A landscape with many valleys, sampled at points; each row gives a point and its height.
A ball rolls from a point to the lowest of its 2 nearest points, and stops where none of them is lower. Distance is the straight distance between rows; heights are no part of it.
<582>: [107 178  95 105 160 129 148 132 141 170 134 129 146 155 132 116 101 118
 124 143  84 137 118 151 135 137 149 160 148 101 178  63 132 122 107 134
 175]  (h 54.2)
<1552>: [153 135 174 100 106  93 117 135 158 188  94 148 152 139 101 150  95 144
 164 156 119 158  98  82 115 135  98  82 134 173 130  80  93 123 152 130
 173]  (h 69.2)
<1048>: [183 134 161 160 116  98 143  66 146 158 144 131 111 106  95 212 120  91
 103 163  88 116  71 142 119 134 119  87 179 114 162 157 123 107 115  80
 133]  (h 71.4)
<342>: [158 150 106  83 114  98 138 122 120 182 151 136 125 129 168 151 142  64
  76 132  85 106  94 153  91 187 130 112 145  87 163 171 118 109  74 127
 158]  (h 17.2)
<876>: [113 132 165 135 137 157 155 167  85 140 119  90 136 120 133  97 104 149
 130  96 129 104 118 154 125  70 138 115 111 181 193 193  99 114 123  99
  28]  (h 65.1)
<1006>: [135 167  95 114  91 113 118  76 131 210 134  91 118  92 110 168 119 110
 120 157 138 161  96 135 102  82 125 141 147 118 163  81 133 127 162 125
 204]  (h 70.9)
<937>: [130 117 111 122 140 113 118 187 131 154 150 126  92 135 141  80 149  71
 142 117 173  91 135 157 158 144 190 121  85 130 145 163 113 146 112 153
 122]  (h 51.7)
<1509>: [150 132 138 141 101 160  98 151  95  97 145 108 125  91 115 143 143 157
 126 123 124 158 162 148 145  70 160 102 155 117 148 197  84 105 165  61
  47]  (h 42.8)
<806>: [156  73 136  97  93 104 138 174 123 138  71 131 141 126 102 138 123 130
 180 123 120 134 119  64  96 137  72 170 110 150 114 133  86 136 145 142
 138]  (h 67.6)
<860>: [162 105 151  82 138  88 102 115 163 153  78 153 144 122 138 131 114 142
  96  78 106 123  36 148  99 134  83 103 159 118 151 132 130 105 115 132
 167]  (h 37.7)
<1687>: [108 153 124 139 173 161 134 136 116 108 136  63 104 132 121 135 119 118
 194 159  97 111 171 101 149  92 147  90 156 136 118 167 122 135 167  87
 104]  (h 49.8)
<164>: [126 175 136 115 199 111 143  61 133 117  94 168 158 115 123 140 110 145
 152 126 130  74 136 127 146 168 146 158 120 143 116  52 143 132 123 132
 172]  (h 59.5)
<1349>: [156 145 124 171 130 116 134 113 146 142  99  45  66 115  71 161 138 162
 187 120 106 139 163 134  93 114 168 136 155 164 106 154 169 157 152  89
 155]  (h 38.5)
<263>: [118 141 107 102  97 148  75  82 133 117 153 133 109  96 112 161 161 114
  85 187 168 148 124 129 127 153 102 150 153  75 106  91 146 122 136 114
 176]  (h 18.7)
<1108>: [116 182  93 139 163 116 171 132 127  71  77 207 183 198 148 145 119 128
  94  46  91  98 128 108 120 111 116 142 120 156  98 116 148 102 121 175
 152]  (h 54.7)
<97>: [127 121 117 134 111 105  89 148 178 183 124  67 111 107 101 133 152 108
 159 182 128 142 110 122  93 152 122 107 115 154 118 123 115 128 153 112
 153]  (h 31.3)
<588>: [ 72 201  37 107 127 116 172 102 160 166  96 138 107 126 128 116  86 130
 139 179 119 115 145 133 113 124 141 141 140  87  91 105 144 139 143 158
 160]  (h 64.9)
<562>: [128 154 104 159 115 128 127 139 106 156 208 107 106 121 179 110 148  85
  78 129 164 150 138 151 132 175 121 102 123 173 140 159 168 128  94 100
 165]  (h 27.8)
<464>: [122  87 116 155 147 167 106  67 158  77 144 131 135 145 126 134 130 187
 126  74 105 141 211 173 105  91 128 154 164  83 104 121  99 151 140 150
  95]  (h 36.3)
<867>: [125 144 114 125 142 139  96  48 139 131 122  79 120 126  95 134 153 147
  94 106 135 115 138 205  86 123 130 137 166  87 166 123 128 168 140  82
 123]  (h 26.5)
<281>: [139 113 153 108 124 157 160 103 106 134 170  91  51 154  75 120 171 110
 183 115 134 102 176 157 121 139 167 163 121 117 132 169 131 194 136  95
  77]  (h 46.0)
<824>: [ 81 181  98 123 180  77 187 105 155 110  87 206 147 158  97 140 113 160
  99  60 112 106 112 131 118 165 138 135 110 150 117 121 133 110 105 178
 161]  (h 53.2)
<90>: [ 92 168  75  75 113 100 119 146 102 101 156 158 109 122 102 130 133 143
 109 151 168 162 122 126 138 184 133 172 165  79 123 125 125  93 121 185
 190]  (h 29.8)
<370>: [120 175 117 140 112 127  87  93 194 147  93 134 132  91 120 130  94 147
 100 115 192 128 148 116 142  78 142 158 124  84 100  54 170 130 111 144
 201]  (h 64.7)
<566>: [103 130 132 127 137  97 164 136  68 136 136 132 133 136 114 158 148  57
 119 146 157  93 113 110 138 121 147 128 124 120 157 191  78 138 140 107
  90]  (h 65.9)
<1121>: [ 65 186  81 126 162 129 146 144 152 136 120  97 138 157 157  74 107 154
 110  70 118 120 127 163 107 107 159 110 128 119 136 116 195 164  94 146
 161]  (h 51.1)
<555>: [110 150  98 117 142 140 169 103 131 126 191 104  26 156 107 119 173  91
 132 101 141  74 171 155 127 139 190 164 128 110 131 147 171 215  88 139
 123]  (h 51.0)
<72>: [132 176 136 117 116  92 132  74 148 198 123 129 123 126  96 165 100 116
 116 197 128 166 106 111 123 130 127 108 126 137 117  59 127 114 146 106
 194]  (h 70.1)
<1149>: [148  52 175 150 142 138 145 180  98  84 100 125 187 119 162 164 109 155
 124  69 108  81 106 127 118  55 116 143 135 167 154 130  82 113 129 163
  67]  (h 73.3)
<741>: [139 145 159 165 117 116 122  93 157 150 124 153 185 137 121 130 104 149
 145 150 175 104  97  71 148 112 123 119  93 154 110  23 130 130 136 155
 168]  (h 62.0)
<932>: [150 104 165 121  89 161 124 117 100 132 162 145 126 117 144 119 139  95
 139 146 121 148 197 156 157 107 184 146  94 122 145 139  60 141 126  98
  54]  (h 44.3)
<1587>: [102 104 139 130  88 120  99 184 170 180 137 110 113 125 106 126 116 110
 140 190 114 135 107 112 116 125 152  45 115 134 117 162  80 114 153 132
 120]  (h 26.3)
<448>: [167  93 144 158 129 129 129 161 106 133 167 155 119  77 136 137 131 128
 119 188 121  92 106 146  88 196 102 127  94 178 122 139 118 113 104  85
 112]  (h 21.6)
<840>: [148  71 140  99 134 113 135 114 146 122  69 176 128 150 111 143 145 151
  95  50  87 124  82 137 103 135 109 139 141 115 150 159 105 136 129 146
 112]  (h 35.4)
<1008>: [130 144 105  83 102 101 118  86 123 106 123 135  82 108  83 128 149 144
 110 146 158 149  99 154 120 164 122 167 162  58 124 143 161 100 153 119
 158]  (h 24.3)
<952>: [122 119  82 128 133 113 135 122 135 102 117 168  74 135 151  94 143 154
 101 103 127 135 146 132 152 195  98 157 121 159  80 173 175 123 100 161
 151]  (h 15.4)
<214>: [ 94 171  75 115 120 115 169 152 152 128 144 112 145 131 132 104 114  99
 162 130 120 118 121 104 163  80 143 145 141  80 158 163 108 140 138 152
 126]  (h 44.1)
<821>: [142 127 133  99  90 108 114  96 162 185 125 146 126 126 127 107 139 116
 124  93 140 157  39 144 100 152 142 114 136 134 130 145 162 123 106 110
 181]  (h 39.7)
<898>: [ 78 139  80 145 122 129 103 156 133 120 132 128 103 127 115 113 144 140
  70 140 184 135  93 139 135 125 142  93 124 107 142 143 149 113 126 148
 136]  (h 47.8)
<1506>: [167 129 139 156 112 172 133 156  47  87 160  97 127 101 123 151 147 151
  95 130 139 144 122 140 120 110 134 138 161 137 180 149  98 126 133  81
  51]  (h 46.6)
<644>: [104 118 192 124 133 157 123 120  95 121 138 108 157 122 140 108 101 139
 186  66 158 104 129 154 141  53 157 170 123 181 143 190 102 101 144  79
  45]  (h 66.8)
<1106>: [133 121 112 155 121  90 139 201 136 139  98 114 158 130 147 137 133 142
 144 131 153 149 149  66 148 110 162 110 103 144 101 129 125 134 131 162
 159]  (h 64.3)
<1331>: [116 123  93 127 119 124 101 128 142  91 173  89 102 102 154 134 125 121
  89 166 158 105 100 161 167  83 115 105 171  82 145 129 140  92 133 142
 120]  (h 44.7)
<1330>: [139 150  83  86  91  79 151 161  67 117 171 113 124 122 130 105 152 116
 133 163 170 157  95 110 119 205 136 170 156 144 146 159 129 104 115 157
 170]  (h 34.9)
<107>: [145 149 123 130 195 112 122  99 154  95  72 166 139 119 124 170 109 156
 121 113 113 120 144  95 136 123  94 188 160  98 139  48 128 130 108 154
 171]  (h 57.9)
<182>: [167 147 123 113 120 148 144 131  69 116 169 176 124 118 144 114 127 106
 102 202 172  93  96 107 174 128 119  77 133 140 156 127 110 136 141  99
  94]  (h 46.7)
<833>: [164 141 134 125 119 103  92  79 190 137  76 123  83 111 112 121 123 150
 154 103 156 172 142 120 134  96 145 182 132  72 102  88 142 144 129 137
 199]  (h 65.7)
<49>: [177 122 175 128 102 119 180 124 105 178 143 148 149 126 101 211 130  80
 115 126  84 111  86 122  95 127 127 108 169  94 175 179  82 153 126  77
  91]  (h 69.4)
<834>: [161  79 148 126 128 100 149 177 113 152  88 118 155  97 141 178 131 100
 150 141 149 127 114  69 126 128 134 137 139 146 126 171 113 133 122 120
 146]  (h 66.0)
<467>: [182 184 147  97 108 118  52  89 132 164 155 135 113  96 128 178 167  75
  96 175 127 101 127 126 126 174 121 140 139  94 157  88 133 115 116 104
 186]  (h 11.4)
<1182>: [ 66 203  67  73 130  94  98 130 114 130  86 118 121 147  87 132  86 170
  87 170 155 134 161 147 106 171 121  98 152 119  96 139 128 121 131 139
 174]  (h 63.5)
<1631>: [131 115 109 117 124 133 125 161 133 117 119 189 105 158 196  59 152 121
 106  77 129 168 166 120 160 163 110 126  82 142  75 143 177 145  90 141
 143]  (h 11.0)
<1050>: [ 81 152 134 145 130 152 148 117 132 131 137 102 151 149 138 104 108 106
 178 117 107 111 138 108 170  79 139 111 145 113 143 208 102 131 169 106
  61]  (h 47.3)
<715>: [125 118  93 142 157  81 138 134 135 133 114 114 100 126 144 112 149 123
 128 112 120 131 158 152 104 222 125 160 122 134 105 164 154 135  79 137
 177]  (h 19.6)
<174>: [133 116 179 120 171 117 100 122 137 171 105 151 120 154 102 124 146 107
 111 128  76 177 146 112 128 191 110 154 104  89 161  86 111 127 103 134
 175]  (h 73.9)
<375>: [107 166  53 108 110 145 158  95 145 134 105 110  84 122 132 118 104 141
 157 208 105  98 163 122 150 121 123  99 146 107  79 118 142 145 144 121
 107]  (h 65.8)
<1169>: [ 89 117 149 114 182 120 106 117 151  90 113 131 128 118 101 152 105 139
 166 141 115  72 119 102 154 116 120 133 167 101 105 177 128  62 162 132
 120]  (h 27.2)
<1586>: [123 105 120 140 120 170 110 152 103 136 138 112  92 140 155  87 142  91
 109 106 199 104 179 172 160 101 170 152  71 132 153 154 145 183 111 123
  79]  (h 53.9)
<1229>: [ 91 117  96 133 117 111  98 119 138 134 112 111  87 134 112 131  96 192
 112 156 126 150 154 137 114 100 129 135 136 124 103  62 209  83 138 163
 199]  (h 67.4)
<77>: [131 116 147 150 171 167 152 126 132 114 100 116 132 167  97 117 138 163
 161  89  46 154 175 148 108 152 116 160 119 133 127  63 154 164 143 138
 125]  (h 71.7)
<1057>: [153 130 161  53 148 142  66 148 132  98 158 103 106 127 125 106 163 122
 124 101 134 157 130 157 111 178 152 133 135  81 130 138 182 114  98  84
 168]  (h 75.9)
<359>: [142 144 106 132 154 126 132  93 163 150 104 126 132 141 136 147  81 148
 117 131 103 151  85 138 140 100 119 183 159  62 168  53 147 124 114 163
 188]  (h 55.9)
<1679>: [ 81 129 139 113 168 121 129 112  85 123 130 110 154 129  82 153 162  69
 170 135 167 119 140 111 113 122 120 166 120  98 121 152  94 146 164  79
 113]  (h 63.7)
<1560>: [133  96 171  93 142 122 170 133  98 155  99 147 177 137 116 174 133  67
 110 150 123  81 103 122 108 152 109 118 162  94 161 172  64 160 112 106
 101]  (h 67.8)
<392>: [162 111 127 133  80 172 148 118  84 116 158 166 106 135 133 135 145  86
 107 160 128 157 167 101 195  84 149 113 132  94 159 168  82 168 156 121
  62]  (h 39.8)
<139>: [112 107 122  96  95 126 122 104 118  96 119 194 156 168 107 138 132 149
  94 145 112 116  75 103 110 125  46  79 148 145 100 107 117  87 164 154
 120]  (h 18.5)
<1172>: [139  99 139  66 123 122  92 184 119 153 132 165 164 130 152  84 145 123
 115  82 146 177 109 100 140 174 161 143  92 124 138 131 132 135  89 145
 173]  (h 43.6)
<1507>: [145 107  99 189 136 185 134 125 100  86 156 107  96 145 181  80 113 151
 113 123 121 119 151 140 173 103 106 103 129 152 159 127 178 147 110 127
  98]  (h 70.0)
<1051>: [ 88 151 122 135 112 140 120 126 140 152 147 116 124 169  56 107 157 118
 141 170 114 152 124 124 112 184 107 161  98 107 132  72 118 158 153 131
 138]  (h 69.6)
<57>: [147 109 155 155 161 164 147 117  68  84 179 107 104 114 105 129 146 134
 145 117 150 109 122 174 153 134 128 147 138 131 159 165 118 115 126  75
  71]  (h 50.5)
<796>: [118 137 136 118 150 155 145 158  43 104 164 175 188 127 179 123 132 110
  86 171 176 106 125 103 166 111 118  80 109 159 146 108 130 125 100 118
 100]  (h 48.8)
<1196>: [186  94 213 100 124 114 118 148 135 157  67 161 159 113 131 162 136 111
  92  86 127 158 117 104  70 125 106 110 117 137 116 160 141 145  88  74
 146]  (h 77.5)
<430>: [123 132 105 161 150 146 133 169 142 111 149  99 107 133 196  79 106 150
 166 155 129  95 164 108 142 136 123  86 115 153 106  99 149 123 119 136
 106]  (h 68.6)
<818>: [149  88 190 140  78 155 140 156  97 187 163 103 152 102 129 175 115 125
 123 127 145 123 128 180  76  85 148 170 143 184 176 178  47 134 103  98
  52]  (h 52.8)
<557>: [145 123 125 170 124 150 138 117  84 148 192 160 119 120 174  77 121  79
 119 137 144 133 106 134 149 171 101  79  91 167 122 154 179 112  79  62
 117]  (h 31.9)
<856>: [186 113 144  72 149 107  72 166 113 133 123 122 113  85 157 122 142  86
 145 119 135 134 118 132 126 160 146 134 136 111 110 184 145 113 112  77
 136]  (h 76.4)
<1060>: [122  98 155 159 153 161 139 152  72  70 143 153 153 122 149 108 124 129
 117 133 171  74 144 118 148 100 130 144  83 143 153 110 133 127 121 144
  68]  (h 52.1)
<338>: [110  89 124 169 124 151 109 158 150 108 120  96  98 127 121 108 132 170
 144 149 147  87 177 141 148  96 136  84  84 140 108 132  80 139 151 153
  41]  (h 61.0)
<779>: [154  73 187 119 124 130 137 139 106 162  72 143 127 112 158 164 131  93
  99 114 133 134 140 141  76 128 119 159  89 142 117 204 133 156  74  65
  74]  (h 78.5)
<65>: [130  65 183 130 125 141  75 139 136  90 141 132 138 123  68 138 166 133
 145 162 141 150 131 127 127 133 105 154  94  96 125  75  80 120 165 141
 105]  (h 58.6)
<1315>: [129 159 106 157  55  87 118  83 172 190 152 108 140 110 130 168 125  80
 108 139 126 138  99 119 114  45 149  97 132 135 153  95 154 129 150 133
 173]  (h 72.0)
<1162>: [144 128 148 111 147 176 108  78 144 111  78 118 103 137  86 122 152 146
  92 108  86 135 177 191  93 155 110 121 137  96 125 124 109 162 144  89
 108]  (h 29.3)
<1165>: [ 98 116 123 130  94 103 132 199 186 126  79 156 126 160  74  83 119 162
 162  92 144 143 108 106 114 126 153 119  75 124 101 130 119  98 152 209
 122]  (h 64.4)
<1571>: [139 133 145 128 128 129 147 100 117 137 148 127 133 143  63 104 137 138
 191 149  86 164  81 112 121 167 100 151 116 125 136  60 128 117 176 103
 117]  (h 68.4)
<1406>: [149  83 162 102  99  99 117 131 155 158  91 148 159 115 135 100 103 132
 205 134 106 152  84  95 124 135  84 130 117 139 108 115 115 101 139 134
 148]  (h 68.5)
<523>: [135 111 133 119 131 100 134 195 127 162 199 130 133 122 149 108 157  68
 133 129 140 119  80 141 146 156 171 132 101 136 154 112 104 101 104 184
 151]  (h 49.0)
<1166>: [155 145 148 132 157 115 129  68 154 153 135 150 185 100 148 134 124 111
 157 140 154 102 117 102 151 129 151 153 114 116 117  64 126 147 132 122
 163]  (h 60.6)
<287>: [158 102 189 109 115 128 139 164 123 177 147 150 179 138 129 131 133  85
 136 123 128 151  85 108 133 155 166 135 117 129 153  87 120 148  95 141
 179]  (h 45.8)
<807>: [135  91 176  81  74 167 108 167  87 143 115 109 185 119 136 123 121 143
 103  93 145 144 126 156  69  74 130 139 131 159 164 143  58 163 107  94
  57]  (h 56.2)
<963>: [133  95 119 117 138 147 124  87 145 106  82 149 133 141 100 141 146 159
  89  78  86 126 155 148 111 123 107 173 140  76 145 136  79 166 126 133
  84]  (h 32.2)
<106>: [107 172  97 106 159 103 117  81 148 130  81  60 125  94 121 179 119 137
 141 105 129 124 116 122 120  73 101 108 176  99 117 152 158 119 156  77
 155]  (h 26.4)
<117>: [145  55 207 131  89 130 151 156  90 108  93 146 148 146 183 147  95 133
 125  75 138  84 123 130 138  37 101 163 102 202 120 186 116 112 112 142
  39]  (h 71.2)
<59>: [158 126 168 122 157 147  99 138 143 150  91 185 156 159 126 110 127 133
 120 111  91 135 130  83 122 150  98 157  86 142 115  53 110 129 134 165
 182]  (h 73.2)
<813>: [194  99 137 115 101 124 143 136  88 148 139 140 149  91 150 138 133 130
 150 175 127 116  71 115  89 200  87 145 147 178 125 128 116 132 100  97
 152]  (h 13.8)
<480>: [133 109 156 148 140 109 131  95 117  96 173 177 144 124 173  94 138 121
 156 128 129 140  85 104 171 156  73 101 109 160  77 142 180  84 102  94
 129]  (h 35.6)
<1358>: [ 89  65 200 147 143 149 142 144 114 102 124 125 143 145 162 113  90 137
 181  86 123  85 161 162 145  62 140 191  84 171 119 166 112 100 120 145
  40]  (h 68.8)
<1344>: [139 120 143 172  95 101 136  81 142 159 174 114 141 105 142 206 153  47
 114 160  92 107  85 116 134  93 126  74 155 138 159 135 128 141 145 113
 148]  (h 73.1)
<1492>: [161 105 115 115 104 118 134 124  96 164  91 121  82 105 180 131 154  89
  66 134 135 110 153 120  89 185 102 148 102 112 120 218 130 149  75  87
 109]  (h 79.7)
<1432>: [121 134 156 128 204 161 116 138 146 121  81 147 157 189 127 115 129 132
 131  82  81 114 185 135 113 136 101 180  95 134 145  32 123 158 112 132
 154]  (h 72.4)
<1528>: [110 106 101 131 114 162 105 125 177 114 122  99  83 129 144  97 118 150
 167 115 158  79 173 171 138  94 109 144 130 115  97 156 113 160 129 130
  87]  (h 58.8)
<1405>: [163  95 189  78 134 123  90 153 113 115 110 160 157 113 179 123 135 107
 118  73 143 181  86 125 132 121 109  91 110 118 111 162 164  97 101  74
 130]  (h 76.9)
<1415>: [150 109  86 188 139 126 178 140 155  91  92 158 121 153 134 129 115 177
 131 102  91 113 127  96 130 148 115 182 123 161 113  84 139 117 125 224
 154]  (h 45.3)
<1014>: [117 137  94 150 147 166 137 127 116 111 159 112  55 169 130  77 162 110
 113  94 174 112 194 158 161 112 179 132 126 116 140 145 177 180 106 135
 120]  (h 54.3)
<993>: [122 150  97 113 136 148 121  91 171 115 137  85 100 122 143 140  74 166
 165 216  80 123 170 148 156 103 144  86 156  83  83  74 142 107 149 128
 112]  (h 66.6)
<1309>: [106 113 129 216 182 104 167 106 138  99 116 118 169 127 119 160 128 124
 124 103 123 109 118  96 146 126 125 124 122 161 140 127 128 132 134 142
 134]  (h 35.1)
<1455>: [113  99 155 140 108 123 108  90 128  92 159 155 157 129  79 146 157 110
 143 149 151 144 113 113 134 110 105 133 113  95 117 146  79 156 172 110
 105]  (h 61.2)
<109>: [132 141  86 125 141 105 100 109 149 142 152 110 110  95 186 128 159  67
 135 130 126 128 147 133 135 179 154 128 125 148 101 128 185 133  90 118
 178]  (h 23.5)
<1373>: [149  43 165 177 109 118 135 153 139 105 136 123 177 119 167 145 120 146
 113  90 100 117  81 112 135  81  90  88 156 146 140 146 121 119 125 150
  93]  (h 73.7)
<811>: [132 144 149 106 146  99  88 104 161 113  79 118 100 134 118 127 117 175
 143  96 141 154 142 132 121 116 129 111 132 127  90  88 203 104 146 134
 167]  (h 66.7)
<1254>: [116  87 111 144  98 176 116  48 133 101 176 121 113  98 139  97 143 165
 148 112 183  87 173 183 116  98 104 134 147 124 101 134 102 156 151 100
  67]  (h 57.0)
<328>: [134 128 113 156 105 159 118 131 159  87 116 152 141 155 170  64 113 139
 161 102 103 151 191  68 147  90 123 167 101 100  78  95 173 152 119 157
 130]  (h 20.2)
<454>: [151  55 149 169 104 146 125 115 159  93 148 151 135 106 193 111 123 148
  63  77 116 140 101 133 155  91  91 107 126  99 120 146 133 145  90 142
  90]  (h 72.3)
<540>: [135  89 114 169 101 175 129 108 119  90 140 155  98 148 183  70 136 166
  69  99  97 136 132  98 143 116  68  93 129 122 128 116 181 138 109 153
  88]  (h 71.3)
<439>: [ 86 166 125 154 137 123 103  97 149 118 128 136 156 110 103 144 109 162
  89 162 210 137 114 108 125 118 125 123 117 153 115  36 156 125 114 151
 194]  (h 63.6)
<1231>: [ 90 149 124 168 158 100 132 206 159 103 101 107 156 176 100 117 111 172
 158  97 137 161 143  83 129  92 172 110  98 148  99 113 145 104 142 193
 161]  (h 62.9)
<256>: [ 65 172  83 142 157 125 128 150 190 110 122 123 131 152 143 107 114 115
  92  88 177 150 132 145 136 100 149 109 114 102  99 134 190 135 113 165
 165]  (h 49.9)
<297>: [112 117 120 104 146 128 122 135 116  87 103 142 137 128 128 115 124 155
 142 132 138  79 101 100 143 126  81  99 141 133 114 149 121  89 157 142
  80]  (h 22.7)
<1164>: [111 121 122 144  98 104 158 170 152 132  77 126  89 154  88  89 136 159
 196  93  90 140  98 102 115 140 111 148  99 175 107 141 152 101 187 191
 132]  (h 65.6)
<1589>: [152 137 134  93 171 125 109 148  83  70 108 125 104 151 119 103 145 141
 112 104 107 171 145 148 134 193 154 130 139 121 122 133 202  98 120 121
 149]  (h 75.4)
<213>: [109 136 140 126 116 107 128  97 126 103 169 185 152 133 134  93 122 145
 117 106 150 158 100 120 149 169 107 123 129 152  81  98 195  90 129 144
 196]  (h 38.6)
<883>: [ 70 123 119 158 140 178 131 149 138 127 139 115 131 154 111  81 154 131
 113 111  90 168 156 126 109 169 136 173  96 122 152  74 144 178 113 155
 128]  (h 70.8)
<52>: [153 158 141  66 117  90 136 146  91 173 140 134 165 106 167 133 109  89
 158 181 154 112 123 128 103 213 126 137 121 183 113 146  89 137  76 101
 159]  (h 7.6)
<100>: [168 171 138 128  90 124  83 107 156 158 180 145  94  98 123 124 154  64
 120 170 113 137 119 141 136 151 167  70  90 132 111 133 166 119 130  50
 133]  (h 22.6)
<460>: [136 109 127 135 128 144 152 151 127 135 114  85  50 127  76 111 145 152
 165 121 111 137 148 141 102 170 165 126 123 137 122 142 155 160 159  97
 118]  (h 41.8)
<1184>: [143 130 167 150 172 151 117 110 134 126 151  72 159 125 109 158 118 156
 214 109 120 139 190 151 140  85 150 141 137 137 131  68  86 138 157  98
  97]  (h 54.9)
<1128>: [137 150 129 108  83 189 130  93  92 100 180 170 123 113 115  78 145 135
 102 177 155 147 103 118 174 140 128  99 130 103 123 107 146 153 148 122
 101]  (h 44.2)
<691>: [ 66 172 106 116 192  96 126 123 122 117  95  67 143  94 121 171 106 120
 149 158 138 104 135 108 137 121 105  99 174 116  99 196 149  73 162  91
 152]  (h 29.4)
<577>: [112  87 105 180 152 113 185 142 123  73 101 166 149 165 126 149 136 148
 112 119  81  88 130  85 139 116  85 157 116 162 125 113 122 102 143 193
  92]  (h 41.2)
<1558>: [ 44 184  67 119 123  95 152 142 115 113  91 134 136 154 107 134  88 180
  95 118 156 140 120 109 116 132 100  79 139 152  99 154 130  98 163 175
 134]  (h 62.5)
<318>: [126 115 147 181 187 115 161 123 123 136 129 136 145 132 131 133 129 114
 124 139  84 104 116 142 102 184  97  89 104 190 137 137 128 116 121 104
 108]  (h 29.1)
<1115>: [129 145 153 133 181 114 117 129 116 111 106 159 121 166  83 139 142 143
 114  97 114 179 148 117 142 204 152 168 127 106 151  76 169 111 114 157
 200]  (h 74.7)
<389>: [168 165 113  71  90  71 143 123 112 196 142 137 137 124 171 167 116  91
 107 164 136 107  99 143 105 214 116  94 165 149 105 178 104 154  72 121
 182]  (h 12.0)
<1531>: [144 168 130 120  82 145  93 127 127 130 166  90  71 125 123 127 170  76
 112 128 117 146 150 163 127 123 187  82 134  91 137 170 161 131 139  83
 130]  (h 27.5)
<5>: [189 159 152  95  82 124  95 112 122 171 174 167 128  95 122 170 147  69
 125 180 141 117  85 119 115 161 149  93 134 133 123 117 119 140 121  87
 171]  (h 17.5)
<456>: [132 137  84 173 145 122 194 133 169 105  99 174 145 140 130 153  76 161
  73 132  73 157 143 112 131 134 113 155 159  97 136  88 132  88  88 232
 183]  (h 48.1)
<481>: [161 154 118 141  62 131 120 102 102 114 166 132  96 113 102 169 183  61
  85 138 125 142 146 122 141  80 144  93 132 109 167 172 116 145 153 107
 101]  (h 33.6)
<795>: [ 91 160 116 128 112 175 128 101 128 117 186 153 139 139 128  67 139 122
 105 144 145 148 100 102 155 147 168 128 114 116 124  77 181 130 117 126
 175]  (h 41.5)
<1548>: [145  87 196 140 149 156  89 170  89  87 117 135 150 119 110 170 133 128
 132 143 151 100 127 135 124 118 119 143  93 171 118  79  92 127 157 135
  66]  (h 55.7)
<463>: [153 121 108 135 121 167 128  61  93  66 196 104  90  92 117 135 159 169
 146 113 168 115 156 179 114  98 140 170 173 128 140 145 130 143 142  93
  86]  (h 54.4)
<326>: [ 89 141 115 112 139 155 112 137 157 128 166  52 122 135 129 159 135 130
 201 152 113 130 209 142 146  73 148 136 168  99 124 119  83 137 178 122
 109]  (h 52.4)
<1080>: [128 107 137  99  95 167 124 148 113 151 117 100 178 121 109 128 121 146
 138 114 138 143 108 117  90  90  96 117 137 122 171 111  49 169 161 110
  88]  (h 57.8)
<129>: [131  92 137 110 118 135 102 151 119  96  82 175 140 158 167  91 146 132
 139 104  88 174 154  77 136 114  99 125  89 134  61 123 163 136 144 108
 127]  (h 15.0)
<1219>: [109 147 136 129 134 131 138 167  95 124  77 126 177 162  83 130 120 138
 127 124 119 139 135  93 118 102 110  89 116 155 152  74  75 150 175 152
  73]  (h 59.2)
<141>: [102  96 107 134 157 134 146 150 156  79 120 112  87 132 123 127 108 153
 192 148 100 118 159 109 181  98 112 146 166  68 115 167 134  76 149 163
 127]  (h 33.2)
<289>: [127 157 103 140 186 100 106  54 142 136 109  48 117 100 103 192 127 126
 104 115 146 112 135 157 106 100 113 163 191  87 162 136  96 153 143  94
 146]  (h 22.2)
<831>: [116 148 106 124 153 155 112 122 153  85 143  93 152 126 167 120  96 164
 155 179 112 113 145 112 149 130 103 112 143 120  97  39 136 114 133 133
 147]  (h 67.5)
<726>: [162 118 119 101  75 116 130 146 119 164 142 155 113 127 166  67 150  94
 106  92 135 172  76 124 131 171 178  96 118 123 146 172 159 133  93 130
 155]  (h 41.7)
<676>: [ 82 145  75 139 136 108 169 193 100  96  96 114 168 150  82 125 126 158
 113 136 139 129 117  95 105 129 117 120 117 159 147 119  93 132 161 207
 128]  (h 60.9)
<519>: [ 99  85 138 162 129 156 128 171 105 128 139  85  87 139 119  89 109 162
 147  90 163 102 153 165 137  75 130  93 106 164 152 171  94 118 161 130
  22]  (h 63.1)
<739>: [134 102 142 140 115 173 101 102 118 101 136 113 161 130 139 133 139 190
 122  91 135 171 209 155 134  67 137 121 148 113 113 172  59 110 153 121
  51]  (h 40.0)
<773>: [128 138 141 140 134 127  94 204 107 157 133 108 133 112 143 124 117 105
 139 184 146 117 133 125 133 133 151  49  84 195 121 185 103 100 123  88
 100]  (h 18.9)
<998>: [100 208  46  83 108  97 127 104 160 197  92 129 116 151 123 138 105 123
  79 173 110 135 148 147 108 181 146 118 133  94 113 120 110 147 130 140
 170]  (h 64.2)
<398>: [142 135 111 181 113  98 132 125 156 141 115  61  93  92 130 166 137 125
 147 169 102 141 118 134 104 118 144 112 142 155 111 142 160 130 138 120
 163]  (h 35.0)
<288>: [ 98 150 110 151 139  72 205 126 133 109 115 187 150 148 106 152  75 147
  61 113 113 116  89 126 125 147 145 148 140 124 123 106 134  87 114 212
 167]  (h 50.9)
<437>: [125 142 116 122 112 112 188 113 143 144 120 124 111 115  88 107 118 168
 172 110  90 144  48 115 134 132 133 145 128 148 142 106 120 107 164 163
 130]  (h 67.0)
<1290>: [ 98 141  81 168 112 113 134 162 169 107 160 100 124 123 160 150  92 130
 160 162 121 117 123 122 163  47 118 141 146  80 126 148 127  93 140 177
 129]  (h 39.9)
<1395>: [ 76 161  73 131 170 146 150 147 153 136 168  90 125 128 155  86 119 143
  99 128  91 107 112 179 115 147 153 144 148 113 178  76 164 128  85 167
 158]  (h 52.6)
<273>: [147 150 135 107 128  84 144 181 116 173 133 144 152 125 154 118  97 126
 150 142 135 126 117 129 128 189 157  85 107 205 103 169  87 107  97 112
 136]  (h 12.5)
<915>: [153  95 182 117  79 171 145 119  85 150 160 125 150  89 165 145  99 138
 152 156 127 137 168 192 133  74 160 179 124 171 151 151  38 118 105 121
  17]  (h 48.4)

Where does a ball stop that starts at each point below?
<811> => <139>
<519> => <289>
<182> => <1631>
<1229> => <139>
<1182> => <467>
<1586> => <289>
<824> => <52>
<1014> => <52>
<779> => <1231>
